The views of a scene show one set of named points, each view turned or mirrored, and shifted as a whole, with a little noise and some points left out.
In the rows, 128 means zero.

Scene 1
View 1
Sez: [114 107 103  98  82 117 136 103 114  74  80 103 126 171 106 165 126 164
  63  82 111  96]
Mak: [102 164 135 112  97 130 106 122 124  93  99 108 137 151 119 118 116 166
 113 103 115 123]
med: [125 146 130  79  72  86 118 112 102 120  80 148 111 223 103 151 124 143
 103 163 104 156]
buka: [119 166 103 116  47 101  87 144  89 134  94 112 117 208 128 152 149 154
 142 141 112 179]
Buda: [ 79 141 177 132 139 163 113 122 173 112 110  80 137 122 106 122 102 180
  76  56 130  87]
vule: [115  64 158  88 105 104 159  90 158 148  73 121  95 227  70 208 112 152
   8 108 121  95]
levo: [ 93 120 141 131 113 148 120 119 150 104 102  76 134 141 109 151 117 179
  68  51 126  88]
fif: [101 136 152 138  97 133 101 137 147 163 102  85 116 189 108 162 132 171
  90  94 133 137]
Fune: [101 145 155  86 112 121 127 102 134  85  88 130 128 163 104 124 100 157
  84 116 109 109]
kufek: [113  91 143  84 104 108 149  92 140 105  76 123 111 193  88 175 109 154
  33 104 111  91]
rol: [105 114 108 127  84 132 117 121 124 108  94  78 127 171 114 168 135 172
  76  66 125 107]
sime: [115 112 148  85  97 104 138  98 132 117  79 132 109 204  88 167 110 150
  57 125 113 116]
Rado: [108 203 142 103  82 113  85 134 105 111 101 133 133 175 127 100 120 152
 156 154 107 171]
Feten: [115 123 117  83  88 109 137  97 113  66  78 127 129 173 102 145 114 156
  71 107 102 102]
seta: [121 132 125  98  70  96 115 119 110 131  83 124 109 218 106 166 133 149
  96 139 111 150]
sogo: [107 153 122 100  89 121 114 115 115  77  91 114 138 159 116 127 119 162
 105 104 110 120]
votob: [ 92 177 157 120 109 139  96 130 137 107 107 106 136 144 119 105 111 168
 123 103 119 130]
Ves: [ 86 158 199 123 137 146 102 126 170 145 108 102 124 154 101 119  99 167
  92  97 127 117]
View 2
buka: [143 141 102  94 138 164 137 162  68 138  87 123 131 115 102 188 167 171
 195 119  93 111]
kufek: [120 124 160 146 118 148 129  86 131 113 151  97 106 136 104 100 135 122
 185 109 137 151]
Feten: [129 144 140 130 123 144 109 105 107  96 128  84 103 144 112 118 126 105
 203  72 128 129]
fif: [125  96 131 151 111 144 139 119 110 129 126 154 133 153  66 153 155 152
 191 158 132 111]
Rado: [140 151  76  96 112 118 103 166  73 117  76 103 108 128  84 210 149 127
 218 131 101  81]
sime: [120 134 146 132 114 141 129  95 128 120 140  85  97 116 109 121 135 123
 188 126 131 153]
Buda: [122  90 132 189  86 107 104  97 123  86 136 146 127 202  44 130 122  96
 221 133 158  78]
Mak: [136 128 109 135 110 124 105 133  93  98 103 117 119 165  79 157 135 113
 218 105 124  86]
rol: [133 109 148 158 131 163 129 111 100 106 131 145 140 175  89 116 145 138
 198  88 130 112]
seta: [131 139 131 109 130 159 136 128 102 134 119 103 112 108 109 154 153 150
 185 123 110 141]
Sez: [129 129 160 148 136 164 123  96 109  97 142 106 122 160 113  88 132 117
 196  57 130 135]
Ves: [119 100 115 164  81  98 110 109 125 106 127 130 108 164  50 161 131 111
 213 176 149  91]
Fune: [126 136 122 138 104 116 102 109 114  96 123  86  97 147  90 139 124  96
 211 110 134 116]
votob: [136 120  98 143  99 112 100 136  94  97 100 123 119 168  62 176 136 110
 224 129 129  74]
sogo: [136 136 116 128 120 135 108 127  89  98 107 104 116 158  94 143 134 112
 214  85 121 100]
med: [132 156 118  92 127 149 127 132 100 133 110  76  95  89 118 163 150 139
 190 126 105 144]
vule: [111 110 183 155 115 153 147  62 156 132 180  97  96 112 108  84 134 136
 167 144 147 189]
View 3
kufek: [102 184 141 121 166 130 151  94 125 130 134 104 120 135 110 152 124 154
 155 111 176 154]
Mak: [131 102 103 121 186 158 117 153 143 127 152 138 117 133 115 144 115 156
 139 151 133 139]
votob: [139  79 104 135 174 163 104 158 143 129 156 146 113 134 110 141 126 169
 126 151 125 121]
Fune: [133 122 117 133 186 146 123 116 115 118 148 139 115 118 107 146 136 145
 142 137 167 150]
levo: [124 146 133 110 168 148 135 144 171 132 159  89 110 149  94 174 150 189
 147 167 142 119]
Sez: [105 175 121  99 196 135 153 131 146 124 143 102 121 139 114 157 110 146
 175 142 162 165]
Ves: [139  96 132 153 139 156 109 122 131 137 154 130 107 132  97 148 154 192
 105 135 140 102]
Feten: [116 153 112 111 201 136 142 122 124 113 143 125 121 121 113 151 116 132
 167 139 171 172]
rol: [102 164 124 101 174 143 143 151 170 140 147  94 117 159 112 157 107 173
 164 143 133 136]
sogo: [126 117 102 117 200 152 125 147 137 124 148 138 121 129 117 145 106 143
 153 150 143 153]
Buda: [145 114 133 135 153 157 118 140 158 130 166  97 105 138  82 175 178 199
 125 174 141 100]
buka: [ 91 109  89 117 178 152 117 160 140 148 126 161 129 157 157 101  28 143
 143  91  99 148]
Rado: [131  59  78 137 189 165  96 158 116 132 139 188 125 127 139 107  72 138
 125 119 114 140]
sime: [101 165 135 131 165 132 142  91 111 128 133 127 121 129 116 136 110 144
 147  97 174 157]
fif: [103 133 132 130 135 148 125 132 154 155 137 114 115 165 118 136 104 191
 125 107 117 108]
View 4
votob: [148 115 108 163  50 127 143 124 102 146 129 120 123  77 141 125 153 170
  84 150  98  91]
kufek: [125 101 125 104 148 144 148 106  83 142 196 129 159 126 115 115 181 168
 149 176 126 162]
sime: [140 102 134 113 134 141 140 113  79 139 193 110 168 128 133 107 173 150
 146 157 131 159]
Sez: [115  96  88 137 141 154 145  91  79 138 195 155 137 112 125 113 161 174
 136 185 121 148]
Mak: [140 108  99 158  75 137 141 119  94 140 154 130 127  88 135 122 152 174
 101 157 105 109]
rol: [112 110  97 127 131 147 160  76  97 148 159 156 128  86 128 128 179 175
 126 199 107 122]
Buda: [105 110 119 103  72 115 158 148 117 146 153 140 120  82  75 149 184 221
  98 179  87 102]
Ves: [137 115 150 101  62 108 156 151 111 148 141 105 141  90 103 140 185 191
 101 152  95 106]
Fune: [138 100 112 138  93 133 132 142  82 135 187 119 147 114 116 113 152 175
 116 147 113 136]
buka: [177 124 118 170  98 154 145  58  88 151 123 113 141  84 213 102 158 107
 113 156 122 113]
levo: [100 106 102 114 108 131 161 110 108 147 163 157 120  85  92 141 182 206
 115 193  96 116]
seta: [161 111 131 135 125 150 144  81  79 148 161 109 160 112 177 100 170 122
 136 159 134 142]
Rado: [181 115 114 188  46 136 130 118  89 141 131  97 137  86 187 104 135 131
  89 125 112 102]
med: [177 108 132 152 115 149 131  96  68 141 170  94 169 121 186  91 153 111
 132 138 138 149]
vule: [122 100 160  57 172 136 159 105  84 146 206 115 180 141 107 113 209 158
 175 182 139 182]
fif: [139 123 146  99 103 130 168  90 110 158 127 121 140  84 144 133 198 159
 121 180 108 112]
View 5
seta: [159 136 150 149  77 137 124 107 123 151 120 113 126 156 112 128 113 160
 152 105 111 105]
Rado: [166  87 164 123  77 116 135 152  88 115  80 125 133 150 102 129 173 147
 162  73  85 172]
med: [171 120 151 132  59 133 120  95 116 145 113  98 125 153 107 117 115 170
 159  82  97 117]
levo: [124 157 138 127 148 165 111 142 112 124 121 136 159 137 187 163 161 110
 161 181 155 127]
Feten: [160 145 129 112  96 180  83  93 107 134 119 101 148 142 164 141 122 146
 161 135 110 140]
vule: [137 172 146 137 100 155 109  54 160 165 174  88 135 145 169 125  78 153
 158 165 172  36]
sime: [151 137 150 117  85 149 106  78 128 141 138  93 140 138 157 123 110 155
 166 127 135  96]
Sez: [154 166 121 132 115 187  84 103 114 143 126 115 149 148 163 154 114 138
 151 154 119 126]
Buda: [112 124 156 102 152 142 121 151 107 105 116 132 163 127 204 157 191 102
 176 182 172 137]
kufek: [146 156 140 122 103 164  98  83 131 146 144 100 144 141 170 135 107 146
 162 153 144  91]
sogo: [158 133 137 123 106 162 100 127  94 123 102 121 146 147 148 148 150 137
 159 128 107 158]
buka: [164 130 150 173  79 124 142 156 110 144  93 137 120 172  77 136 135 157
 142  83  85 133]
rol: [139 169 131 155 131 167 108 138 114 142 121 137 146 154 152 162 134 124
 149 165 134 118]

In a view up to two points have been moved. Name them for each view, in the order of its rows, or write -.
view 1 => kufek
view 2 => Sez
view 3 => -
view 4 => votob
view 5 => vule
